A landscape with many valleys, sampled at points; each row gives a point and its height.
A ball rolls from a point to the lowest of its 6 nearest points, and stops where none of them is lower. Distance is the straight distance between rows; heights are no part of it.
Z_882: [158 144 107 112 126 121 111  91  83 119 168 106  81 107 129 198 138 123
 157 157 109  89 133 152 145 124 127 116 148 183 155 110 158 105 162  91
 125]  (h 511)
Z_494: [138 132 150 143 119 127 120 129 144 142 117 148 133 140 132  83 157 168
 102 161  91 121 127 127 141 108 109 144  78 156 113 112  57 138 134 132
 114]  (h 203)
Z_11: [183 135 138 143 119 151 109 167 191 108 142  85 154 117 101 105 107 160
  90 100 147 141 137 133 117 132  90 167  86 143  76 125 101 128  57 123
  78]  (h 415)
Z_72: [126 129  84 114 143 118 103 107  92 125 145 151 114 180 134 157 158 127
 151 136 158 108 167 153 118 166  97 115 149 151 144 152 108 104 144 118
 100]  (h 331)
Z_626: [159 155 128 173 104 143 131 147 100 152 119 148 136 139 113 141 153 121
  98 149 117  69  93 130 130 137 123 167  89 133 146  88  85 162 126 102
 135]  (h 75)
Z_215: [167 144 131 129 135 157 137 145  77 159 140 137 147 143 128 158 145 123
 152 169 106  90 146  98  96 112 155 118 115 153 132  95 125 122 158 122
 154]  (h 326)
Z_253: [122 129 126 131 122 105  84 104 223 104 152 135 126 121 125  88 113 160
 140 128 119 183 149 134 170 156 101 142  92 105  61 185  65 163 143 139
  84]  (h 317)
Z_522: [185 163 148 184 123 139 148 137 111 146  80  64 164 155 117  69 170 138
 113  92 128 124  37  99 109 116 135 172  75 124 136 101 137 116  82  91
 121]  (h 291)
Z_288: [101 122 132 127  76 111 133 128 146 120  99 120 186 108  99 117  86 136
  87  83  89 179 129 127 105  74 105  79 115 174 137 144 185 119  94 140
  74]  (h 402)
Z_942: [132 129 149 168  86 156 177 176  89 177  81 114 149 139 146  72 194  90
 126  85 118 135  79 115 103 145 174 167 127 113 168  83 155 165  86 100
 140]  (h 249)
Z_217: [162 117 158 137  94 115 149 176 135 130 120  75 152 160  90  62 119 116
 136 149 107 174  62 101  99  51 132 156  98 191 160 116 148 107  85 145
 134]  (h 319)
Z_456: [127 129 150 147 122 129 135 169 112 155 118 153 137 147 117 125 157 111
 111 114 130 107  99 125 104 138 122 156 120 104 113 112 103 181 107 144
 131]  (h 193)
Z_982: [125 129  79 120 167  86 103 118 113 112 165  95  57 109 167 164 135 136
 175 173 151  95 153 186 147 152 114 125 147 157 111 176 132  97 163  99
 100]  (h 398)
Z_82: [100 121 148 127  92 120 104 114 118 126 124 126 164 131 122 130  90 148
  95  85 100 173 151 118 158 107  99 112 156 112  98 145 184 153 100 128
  82]  (h 351)
Z_30: [ 99 110 145 131 103 137 130 124 119 176  82 157 167 156 145 116 137 103
 112 105 123  92 122  88 118 102 143 126 146  82 135 121 177 147 110 196
 170]  (h 146)
Z_222: [129 130 132 148  78 144 131 167 166 156 132 145 142 113  87 113 126 136
 127 126 133 126 158 118 102 126 136 129 125 137  61 102  92 153 114 166
 108]  (h 345)
Z_774: [ 83 126  92 133 156 121 169 140 173 120 101 141  87 161 134 141 113 162
 125  89 169 150 201 135 145 139 157 126 137  75 100 185  78 122 135 104
 182]  (h 237)
Z_738: [124 102 137 105 101 152 119 113  69 165 117  89 187 137 152 171 158 119
 103  89  90  77  91  87 109 135 111 151 164  99 180 123 207 117 138 114
 140]  (h 795)
Z_480: [132 110 146 119 106 120 134 164 155 142 133 105 194 138  85 101  86 142
 121 105 128 162 102 121 108  67 126 164  96 159 144 119 157 121  60 166
 100]  (h 325)
Z_968: [134 104 142 120 175 119 158 134  74 150  96 126  87 140  83 115 144 133
 156  88 166 110 137  90  90 160 157 109 121  74 127 139 120  85 160 144
 249]  (h 71)
Z_40: [137  97 150 131  75 146 101 178 184 142 135 112 162 122  92  81 123 105
 121  92 132 152 116 106  90 111 140 160 105 102  74  86 116 135 110 177
 101]  (h 268)
Z_510: [136 143 167 127 120 156 115 132  45 131 108 114 162 148 109 124 214 112
 121 134 138  89  80  73 125 111 170 153 143 105 194  78 129 154 128 132
 127]  (h 393)
Z_815: [120 112  77 143 147 123 170 145 139  97 123 162  72 135 158 133 118 159
 160 110 147 143 169 154 135 157 146 114 160 117 121 174 106  96 173 103
 131]  (h 217)
Z_368: [152 172 140 152 133 161 109 106  91 138 153 169 153 125 117 150 150 155
 121 137  93 105 135 143 135 115 122 146 105 160 154  88  91 137 150 112
 125]  (h 251)
Z_978: [115  92 119 127 159 133 176 155 136 100 128 119  77 102 137 167 135 126
 139 110 167 123 180 120 135 153 119 109 157  80 111 140  98  98 177 130
 182]  (h 164)
Z_846: [121 112 108 107 105 166 129  89  60 159 121 149 123  85 138 164 118  89
 142 136 146 107 133 118 104 105 168  24 178 131 112  97 161  96 153 112
 157]  (h 617)
Z_965: [110 162 155 132 127 148 120 132 118 100 169 154 113 123 124 150 151 122
 107 113 103 125 145 142 190  95 101 165 135 175 162 145 170 165 100 130
 133]  (h 428)
Z_577: [200 131 177 133 122 141 129 156  99 118  54  51 182 183 104  54 152  96
 125 129 101 148  48 185  99 115 123 136  65 203 147 104 167 104  70 119
 147]  (h 592)
Z_164: [103  96 137 117  97 111 103 136  96 152 125  92 169 129 150 128 100 133
  94  79  75 139 109 118 112  86 101 134 144 100 158 123 202 125  79  99
 108]  (h 413)
Z_377: [127 118 156 117 161 148 128 118  54 137 128 131 138 154  89  95 153 106
 157 115 152 113 149  74  99 149 186  96 125  70 149 118 153 106 151 132
 185]  (h 89)
Z_553: [164 102 163 143 101 109  71 165 216 133 138  84 163 157  54  84  98 113
 145 111 127 148 101  99  98 106 133 174 107 123  97 115 140 111  89 148
  89]  (h 288)
Z_119: [142 122 165 107 122 142 149 138  88 130  76  74 187 179 124 122 149 118
 146 159  83 184  37 135  56 129 155 117  91 193 163 122 184 116  89 155
 154]  (h 518)
Z_995: [111 114  94 104 188  81 135 107 126  95 110 130  75 108 189 136  91  86
 182 156 162 121 105 135 146 149 139 119 206  99 127 148  99  95 161 117
  97]  (h 295)
Z_406: [106 173 136 126 167 125  92  97 132  69 150 170 102 112 142 132 131 139
 136 176  82 144 169 189 153 141  95 108 103 176 189 125 104 144 142 112
 101]  (h 379)
Z_76: [ 97 129 148 144 109 119 149 109 209 122 125 126 120 132 115 115 104 112
 114 139 100 151 146 167 125 113  77 148 124 171 113 153 163 147  82 168
  58]  (h 492)
Z_432: [ 86 159  88 132 118 153 112 136 172 136 153 164 150 135 132  87 122 196
 140 145 164 158 146 164 148 152 145 125 100 116  60 145  57 149 141  98
  82]  (h 334)
Z_458: [101 101 135 116  94 129 173 165 188 150 154 186 111  90 168 108 112 139
 142  89 176 168 157 119 108 145 141 120 119  55  79 178  48 128 127 128
 131]  (h 208)
Z_443: [118  94 116 136 125 108 119 126 228  88 136 117 159 114 115  93  81 138
 143 111 120 150 154 128 124 117 118 131  96 132 107 142 126 144  68 125
  70]  (h 501)
Z_376: [123 109 137 105 109 114 117 101 120 132 121 106 132 111 128 180 105 122
 109  96  89 121 143 118 150 132 106 117 148 106 146 154 203 135  95 118
 126]  (h 466)
Z_759: [125 136  65 107 169  83 101  58 102 134 123 139  84 105 151 175 118 141
 155 143 194 121 143 136 130 145 144  84 168 108 114 136 125  90 147 125
 134]  (h 335)
Z_218: [173 126 168 142  89 144 151 157 145  88 145  99 156 131 121 164 110 131
  56 130  86 141 124 143 135 125  86 194  79 171 139 130 141 148  97 125
  85]  (h 570)
Z_137: [102 179  90 148 149  86 156 116 161 161 167 126 120 127 168 119 121 167
 144 121 118 128 138 170 147 157 104 128  87 150  93 113  32 118 119 118
 104]  (h 279)
Z_140: [117  82 127 136  89 122 116 122 119 142 123 110 178 147 114 120 111 140
 111  64  92 125 119 113 103 119 100 125 140  85 126 120 155 103 116 157
 102]  (h 336)
Z_400: [113 129 114 115 123 118  71 107 175 116 159 153 118 111 129 126 135 138
 119 130 105 134 163 177 172 102  94 164 115 133 122 140 137 193 110 168
  95]  (h 350)
Z_947: [125 113  91 134 136 111  96  66 115 123 127 141 113 100 147 158  99 121
 163 165 149 136 104 100 148 114 139  58 144 124 109 126 166 129 170 134
 136]  (h 626)
Z_121: [126 126 174  95 105 164 155 139  84 140 102  98 197 156 131 143 139 105
 132 137  70 141  56 137 126 102 103 124  71 199 203 153 192 140 124 122
 145]  (h 414)
Z_108: [151 162 139 175 134 138 137 126 226  71 141 170 125  99 159 108 128 159
  98 155 116 171 157 205 148 154  59 128  62 181 102 161 120 144  78 149
  66]  (h 343)
Z_750: [178 139 180 172 139 128 125 142  98 141 112 113 155 140 102 122 206  97
 104  92 106  96  59  97 127 134 164 153 114 150 174  88 140 153 132 133
 132]  (h 392)
Z_884: [116 104 118  96 148 134 136  91 106 109 116 137 103 112 141 176 101 124
 149 121 194 136 165 117 117 117 165  36 195  75 126 140 153  93 174 147
 182]  (h 227)
Z_717: [163 142 141 165 127 158 131 120 109 113 124 128 172 133 113 138 151 112
  98 135  78 137  71 131 144 119  85 184  85 150 140 109 154 159  93 141
  97]  (h 531)
Z_29: [129 118 146 126  79 134 155 133 169 122  96 114 160 153 104 135  96 119
 102 106 119 174 100 141 136  97 112 119  90 203 132 156 171 125  82 134
  77]  (h 391)
Z_17: [ 98 119 114 140 156  99  88 137 144  80 161 143 125 127 108 103  87 133
 116 124 120 182 161 176 162 145 105 144 109 162  83 172  82 183 123 141
  98]  (h 138)
Z_640: [ 97 141 143 102  96 118 134 140  71 152 118  89 178 163 138 159 134 116
 110  85  75 130  71 106 136  98 112 115 102 147 171 146 239 118 105 127
 157]  (h 636)
Z_705: [106 128 141 105 212 101 169 142 180 136 150 149  66 124 137 127 120 147
 136 111 157 166 156  86 140 163 162 161 188  92 123 171  59 114 131  51
 198]  (h 247)
Z_675: [132 109 153 128 115 133 135 157 111 146  95 147 142 179 105  99 174  94
 139 124 158  94 105  68  91 132 146 154 133 115 162  86 117 157 147 138
 193]  (h 133)
Z_370: [115 136  94 107 150  58  64  73 139 118  85 151  94 106 168 158  84 127
 174 171 157 149 118 122 171 152 102  66 142 124 152 157 104 128 152 125
 125]  (h 491)
Z_916: [126 117  97 113 138 162 181 121 105 115 140  91  71 112 120 144 126 100
 142 140 162  82 171 123 128 156 159 126 167 138 110 118 108  93 167 123
 142]  (h 174)
Z_847: [160 135 140 150 118 141 132 149 155 105 144 108 170 141  73 110  98 127
 135 133 102 149  68 158 124  80 130 167  65 156 111 109 126 111  52 131
 104]  (h 378)
Z_63: [100 115  80  73 115 128 159  75  78 131 125 133  88 102 182 167  99 106
 156 126 160 119 110 129 114  90 167  58 193  99 102 109 128  94 151 123
 132]  (h 162)
Z_848: [101 148  96 130 138 135 106 144 158 164 105 175 134 137 155 116 107 173
 147 155 161 143 119 157 144 182 147 119  99  87 107 160  41 115 148  86
  98]  (h 394)
Z_47: [ 89 125 117 110 154  77  79 106 173 104  91 131 120 124 144 113  99 122
 108 138 118 193 174 171 147 141  96  98 134 117 133 177  91 169 114 153
 109]  (h 536)
Z_179: [116 150 154 138 124 166 134 164  83 124  90 125 133 138  85  89 202  97
 142 131 134  86 124  75 113 144 159 158 147 148 189  69 156 168 150 137
 184]  (h 187)
Z_771: [116 107 102  91 136 140 167 116  67 114 156 122  97 151 107 150 112 111
 139 116 154 105 155  79 114 124 153 107 132  94 109  91 151 111 155 159
 190]  (h 125)
Z_509: [107 159 118 118 124  77  83 103 133 112 148 161 101 129 134 127 147 163
 114 126 110 135 147 158 147 143 134 123 136 124 113 155 110 114 157 143
 100]  (h 429)
Z_569: [113 138 121 106 162 113 105  81 125 107 167 149  94 140 124 149 167 167
 110 164 131 143 162 191 158 122 100 119 105 179 146 147 127 170 146 123
 112]  (h 386)
Z_973: [152 109 151 102 114 133 142 173  65 137 101  86 187 165 112 126 115 128
  92 133 110 163  58 129  78  74 134 147 100 154 187 114 182 129  84  98
 146]  (h 520)
Z_824: [129 113 128 111 140 121 101 110 114 127 148 145 125 128 117 158 138 139
 135 158 120  96 130 135 149 129  90 138 136 166 143 113 120 130 167 141
 139]  (h 387)
Z_761: [108  99 159 101 106 122 165 132 109 133 112 112 182 122 107 147  96 128
 128 109  94 131  95 124 128 112 120 138 140 165 153 130 208 131 103 122
 110]  (h 513)
Z_517: [152 158 155 151 138 130 171 155 172  86 107 142 155 107 126 152 113 143
 114 149  77 127  81 211 124 113 109 126 114 242 131 166 183 149  62 120
  42]  (h 417)
Z_143: [115 100 112 115 180 113 145 143 121 136 134 125  70 136 146 150 100 143
 114 104 187 144 173 115 125 133 167 128 163  68 116 202 107  83 166 123
 190]  (h 126)
Z_196: [122  76 140  68 126 147 135  76  42 125 109 120 132 121 130 160  90  82
 143 148 162 102 155  89 105 124 167  56 172  87 111  81 191 113 152 100
 158]  (h 384)
Z_198: [185 112 147 171 117 102 118 164 163 132 124  89 145 127  82  93 156 126
 122 126 104 140  88 126 118 115 109 210  95 153 114 115 150 101  70 111
  95]  (h 318)
Z_966: [172 159 140 191 121 152 153 108 180  97 137 121 159 101 143  95 115 157
 109 159  96 125 131 154 150 126  95 181  70 181  93 129 100 138  66 130
 114]  (h 333)
Z_378: [119 107 135  87 156 143 145 101  74 149 138 133 132 122 116 169 137  84
 109 162 153  96 145  79  97 116 198  73 179 133 122  62 167 131 191 125
 165]  (h 459)
Z_314: [ 89 151 136 102 149  58 107 107 164  97 164 131 102 109 136 129 123 110
 121 157 113 184 167 195 179 142  91 112 148 162 145 151 126 173  91 153
  91]  (h 316)
Z_666: [158 123 143 115 107 146 178 164 153 120 119 103 183 143 112 144 127 122
 135 106  99 128  60 171 115  97 104 164  62 238 151 144 153 129  60 143
 109]  (h 120)
Z_335: [169 123 151 180  87 136 114 149 166 134  99  73 151 172  77  86 163 139
 148 121  98 161  50 102  63 101 152 172  76 136 171  92 145  82  71  92
 134]  (h 286)
Z_448: [192 154 138 186 126  95 146 105 226  93 146  98 181 111 105  96 111 186
 116 135  70 138 105 111 129 139  92 140  36 160 102  76 119 102  70 105
 127]  (h 382)
Z_695: [ 95 111 162  81  96 133 117 107  79 129 116 109 176 124 128 193 134 106
 120 130  96  94  93  80 137 110 110 120 155 111 122  99 220 120 145  93
 151]  (h 737)
Z_952: [112 115  87  98 149 107  94  93 142  92 104 150 102 107 172 144  86 142
 146 123 184 124 132 132 142 140 158  54 171  97 122 177 111  92 172 149
 129]  (h 104)
Z_135: [121 122 126 114 103 125 102 164 122 160 146 128 153 140 119 129 139 104
 108  99  95  92  92  94 121 103 122 169 137 142 143 101 166 146 153 149
 127]  (h 534)
Z_182: [ 96 142  73 128 173 110 122 142 132 109 111 157  82 148 160 124 140 141
 145 137 136 143 153 172 129 156 105 117 144 131 144 160  71  90 165 110
  95]  (h 306)
Z_24: [121 136 120 129 127 141 141 177 108 139 124 120 111 110 160 133 161 149
 146 166 155  87 163 132 139 170 103 105 116 144 105 116  94 122 170 113
 111]  (h 218)
Z_619: [ 98 100 124 130 133 132 146 168 184 131 104 166  90 154 138 143 141 166
 151 116 173 141 166 128 124 182 122 123 147  93 118 137  97 109 154 129
 159]  (h 235)
Z_261: [188 162  90 124 189 138 150 128 107 115 146 125  59  92 207 145 141  86
 194 186 134 112 127 176 142 161 154 130 196 147 134 171  86  90 149 109
 125]  (h 290)
Z_418: [108 112 193 118  96 121 137 137 149 164 135  97 198 116 119  74  89 104
 115  92  77 180  82 105 105  62 121 117  82 150 168 112 194 137  59 165
 153]  (h 371)
Z_334: [ 97 125  95  98 153 107  85 111 153 137 101 170 112 130 160 136 120 146
 120 111 154 170 139 155 161 151 136 108 154 109 140 172  62 129 130 131
 107]  (h 457)
Z_613: [126 119  91 100 107 101 142  96  81 127 168 130  94 121 135 157 129  87
 173 145 166 137 156 155 119 127 154  62 145 183 145 148 145  86 164 127
  87]  (h 467)
Z_645: [151 159  79 147 207 116 159 163 190  84 120 145  59 104 182 123 163 137
 155 138 168 113 144 149 138 136 128 118 162 113  92 161  86 114 142  86
 125]  (h 224)
Z_33: [ 91 109 121 119  95 150 144 145 141 163  90 147 125 139 116 118 105 133
 134  97 143 129 169 114 109 170 164 129 115  94  85 113  86 138 137 156
 156]  (h 189)
Z_55: [155 124 126 136 166 156 157 131  84 155 164 109  63 127 128 125 139 132
 149 153 138  78 169  92 153 135 113 157 160  99  93 130  99 112 177  91
 182]  (h 198)
Z_904: [140 143 113 102 118  84 121  59 152  99 146 153 143 112 127 163 126  97
  98  96 112 125 177 147 142 129  78 119 143 155 139 147 168 152 127 142
 107]  (h 460)
Z_52: [116 126 134 104 118  87 104  57 148 112 118 116 127 143 157 115  82 112
  94 118 114 172 154 157 156 117  66 106 130  97  99 156 164 172 118 159
  85]  (h 427)
Z_90: [115 107  98 106 122 125 115 152  98 129 147 133  97 138 119 162 164 130
 157 121 163 100 151 110 121 151 164 102 145 134 129 113 141  87 175 142
 137]  (h 226)
Z_380: [130 100 101 100 136 151 179 112  39 156 124 122  92  95 131 179 147  41
 165 166 147  92 151  79 128 105 160  84 173 172 135 113 145 104 147 136
 115]  (h 682)
Z_19: [135 134 154 157  99 140 118 162 144 142 133 137 144 107  83  74 150 145
 120 143 138 127 110 119 109 141 133 160 117 112  88  80  96 152 129 114
  85]  (h 298)
Z_411: [117 130 124 167  94 148 140 164 116 171 140 142 148 114  88 116 118 165
 110 148 132 110 144 106 119 161 133 120 107 119  98  85  79 153 129 114
 140]  (h 301)
Z_926: [162 133 130 101 138 161 112 125 119 116 155 152 163 112 123 140 160 113
  82  94  85 113 103 137 132 110  99 136 110 173 134 117 138 171 136 139
 131]  (h 519)
Z_462: [116  98 158 127 120 151 106 125  67 131  89 129 129 138 124 129 148 135
 123 125 147  70 136  77 107 129 173 116 168  58 124 112 174 133 148 171
 216]  (h 97)
Z_287: [143 147 144 146 142 134 123 129 127  98 145 130 119  81 112 135 106 139
 114 147 109 160 154 167 170 117 114 151 138 172 117 140 133 190 114 135
 110]  (h 289)
Z_345: [139 131 149  82 117 124 125  79  82 136 145 131 102 112  92 183 135 121
 136 140  90 121 130 127 128 114 113 154 153 181 170 120 170 134 148 104
 129]  (h 582)
Z_186: [138 166 133 167 111 148 121 135 143 130 153 157 125 138 138 111 145 177
 114 151 120 137 129 121 148 163 105 110  78 137 135  94  77 142 156  85
 103]  (h 266)
Z_223: [ 96  97 110 124 147 156 149 141 118 126 120 140 116 135 114 129  81 141
 119  97 171 108 167 103 141 123 149 111 125  66 119 166 138  96 140 120
 225]  (h 90)
Z_323: [100 148 132 145 116 143 130 196 146 165 142 150 126 153 118 107 148 152
 100 117 146 121 158 147 125 173 128  96 149 105  94 139  76 131 134 136
 154]  (h 348)
Z_14: [145 138 144 146 137 155 144 166  80 144 128 129 129 122  80 106 195 123
 130 144 127  92 124  92 102 144 141 119 133 106 172  98  89 134 146 120
 159]  (h 190)
Z_620: [105 125 147 178  75 137 117 136 107 163 123 117 152 189 114  95 126 113
 120  73  89 129  74 111  92  96 146 177 136 118 176 104 166 113 101 157
 138]  (h 340)
Z_967: [193 148 162 181 112 110  66 135 168 137 110  70 179 150  61  45 144 116
 151 109 116 168  58  98  60  69 165 187  55 128 130  93 158  99  87  80
 139]  (h 287)
Z_951: [121 187  92 128 169 120 107 126 147 125 139 125  93 163 186 113 140 197
 134 163 100 146 159 181 147 154  81 159 117 112 118 135  65 112 154  88
  97]  (h 302)
Z_355: [161 109  61 119 176  98 154 112 137  92 126 133  43  83 192 169 116  81
 155 151 175 140 138 128 140 149 151 112 194  85 136 151 107  90 137  97
 125]  (h 225)
Z_912: [104  96 110 126 208 105 133  97 132 114 108 121  65  99 190 154  53  93
 195 140 170 105  74 130 145 121 116  88 194  55 162 146  85 118 146 114
  85]  (h 324)
Z_128: [164 175 140 149 125 158 164 135  95 117 100 107 171 168 114 121 147 127
  92 145  83 124  78 145 140  92 108 161  71 179 188 106 166 150  79 160
 121]  (h 479)
Z_644: [122 110 118 115 117 134 112 116  67 132 135 117 118 131 147 140 136 112
 104 130 178 113 162 100 111 108 162  77 161  67 113 106 156 102 128 150
 177]  (h 150)
Z_643: [120 106 135  93  96 115 118 129 108 120  98 130 162 106 144 165 139 130
 100 123 124  76  95  74 116 114 153 110 201  67 130 122 193 137 162  95
 159]  (h 347)
Z_247: [110 177 102 158 127 132 124 150 102 170 152 137 127 117 134  98 137 165
 128 166 148 125 138 139 129 147 122 120  54 111 139  79  64 130 162 133
 103]  (h 252)
Z_422: [147 174 144 116 144 142 152  94 138  72 131 144 109 109 100 179 165 118
 131 166  94 136 160 200 146 120 102 132 129 168 154 143 163 187 143 140
 129]  (h 349)
Z_343: [161 156 129 162 141 123 127 111 210 117 175 138 141  95 133  84 108 193
 108 150  94 157 145 153 175 141 115 149  81 144  67 134  77 154 110 138
  92]  (h 314)
Z_2: [ 83 120 141 130 140  89 107  94 225 115 116 152 113 129 140  99  98 112
 112 139 117 172 166 160 171 131  79 117 142 116 135 165 131 150 120 150
  52]  (h 561)
Z_782: [107 135 126  97  74  87 116 129 110 155 125 154 123 118 124 138 135 118
  79 106 128 119 144 112 113 111 127 124 142  77 117 120 118 145 135 160
 144]  (h 156)
Z_768: [ 80 142  89 129 160  71  65  73 136 103 130 131  76 135 138 152  99 130
 174 147 142 167 152 153 154 166 126 102 149 132 176 166 108 113 163 103
  92]  (h 439)
Z_913: [121 142 135 143 145 166 173 178  91 146 109  99 101 155  86 114 162 152
 163 127 134  85 150  92 128 168 115 121 110 104 129 123 118 113 149  77
 175]  (h 207)
Z_649: [ 80 118  87 135 191  92  90  93 181 130  99 147  89 133 179 153  88 139
 158 121 163 133 132 147 142 175 146 110 167  99 163 188  93  83 135 113
 114]  (h 373)
Z_816: [142 132  93 139 150 155 167 169 158 150 145 138 100 133 153 129 160 180
 147 123 151 136 167 120 116 183 103 123 129 109  89 133  83 140 166  72
 154]  (h 223)
Z_392: [103 119 130 107  98 136 145 162 120 134 113 134  98 131 130  97 114 118
 105 103 131 118 150  88 124 121 156 114 159  56 128 128 100 154 129 175
 188]  (h 112)
Z_755: [154 113 130 106 200 137 183 144 147 124 145 144  62  90 134 144 142 112
 161 145 185 152 158 115 150 151 155 149 192  87 107 160  71  99 143  67
 188]  (h 175)
Z_963: [152 132 122 134  82 152 127 152 115 125 139 109 163 126 105 121 116 136
 123 117 109 119  95 137 157 129 119 194 116 135 117 134 158 165 104 137
  95]  (h 517)
Z_249: [143 118 132 148  87 143 117 121 152 134 147 150 137 141 143 117  87 131
 100  77 129 148 138 112  92 130 111 149 134 119  96 114 106 185 123 156
  89]  (h 309)
Z_939: [119 125 157  99 151 110 124 101  62 128 145 109 133 100 113 170 162  67
 133 127  96  72 117  78 127 113 124 153 139 164 151 107 162 112 168 122
 128]  (h 846)
Z_220: [158 159 146 166  92 139 145 154 137 159 100  90 171 167 119  82 180  99
 143  85 150 152  49 110  96 117 150 158  75 137 134  95 167 125  82  92
 124]  (h 272)
Z_764: [122 112 154  96 140 167 147 101  87 138 123 120 123 159 123  99  67 140
 120 140 177  89 139  80  91 106 189 117 148  42 106 117 134 109 170 134
 252]  (h 77)
Z_687: [137  88 142 169  72 137 101 186 138 192 117 108 155 136  98  64 116  89
 141  92 113 138  76 113  80  80 131 167 101 111 131  92 157  91  75 130
 110]  (h 275)
Z_309: [145  74 131 149  94 115 106 152 124 152 115 159 133 138 111 122 130  86
 133 100 119 108 112  94  87 134 168 176 125  96 125  89 124 145 115 183
 101]  (h 254)
Z_142: [116 114 132  96 128 128  86 105 103 156 158 123 148  85 121 158 127 130
 129 119 108 128 139  91 108 126 170  85 167  92 129 128 166 120 156 149
 146]  (h 390)
Z_542: [164 116 140  96 142 137 134  92  48 174 161 130 126  92 117 163 148 116
 171 157 125  88 128 114  82 101 163  95 151 178 150 114 137 116 165 107
 127]  (h 558)
Z_664: [131 199 113 172 159 140 164 114 190  90 148 130 164 109 158 114 112 127
  84 165  92 141 123 200 153 129  93 139  94 182 103 121 135 134  59 142
  87]  (h 342)
Z_611: [115 129 146 135 114 123 109 148 114 157 139 147 125 118 126 128 150 146
 116 141 166 100 139 128 139 132 132 114 115 123 102 143  76 142 166 145
 128]  (h 277)
Z_981: [117 173 117 194 142 121 124  77 165  94 179 133 134  90 142  91 122 140
 115 160  95 146 149 192 184 134 120 132  88 168 108 120  60 139 123 114
 115]  (h 294)
Z_707: [ 98 121 111  94 126 118 103 104 122 122 155 163 107 111 151 144 119 136
 134 138 145 135 138 131 144 145 140 132 126 113 142 155 125 112 144 154
 145]  (h 383)
Z_889: [137 109 135 118 150 157 168 173 104 139 134 103  74 142 135 143 134 161
 113 131 163 102 177 102 123 143 135 130 135 107 125 133  89  95 168 108
 169]  (h 188)
Z_524: [133 125 126  85 117 152 109 116 124 142 149 161 135 135 107 163 173 128
 104 152 138  83 128 104 139 126 142 139 147 141 126 114 160 150 162 137
 145]  (h 385)
Z_85: [143 148  79 142 203 104 135 124 169 104  88 135  57 100 168 140  87  93
 178 151 187 129  97 130 155 139 166 106 202  42 155 177 102  75 136 108
 122]  (h 278)
Z_983: [114  94 143 132 102 151 138 163 103 127 108 133 121 155 109 116 141 115
 109  95 131  90 178 114 122 137 165 109 148  65 139 112 119 145 147 188
 222]  (h 119)
Z_962: [102 112 125 102 138 129 104  87 118 118 135 148 117 106 140 175 104 128
  99 146 169  95 146 114 125 118 154  72 156  97 106 114 131 114 191 157
 149]  (h 262)
Z_915: [136 172 105 168 136 149 110 129 154 100 162 138 129 139 157  96 115 168
 142 157 112 153 155 185 146 163  77 143  92 176  98 135  87 141 127 112
 110]  (h 299)
Z_490: [129 151 153 144 101 164 125 104 190  67 152 141 136 112 158 104 130 122
 125 150 126 153 173 168 184 126  82 173 119 171  81 151 110 145  95 165
  81]  (h 369)
Z_703: [106 108 122 104 113 120 111  99 141 117 122 107 152 118 166 141  92 137
 103  96 123 101 119 115 155 130 109 119 161  87 126 130 164 149 139 161
 102]  (h 270)

For each start below, name the point where the ball stops.
Z_620 | Z_968
Z_345 | Z_968
Z_846 | Z_968
Z_448 | Z_626
Z_707 | Z_968
Z_664 | Z_626
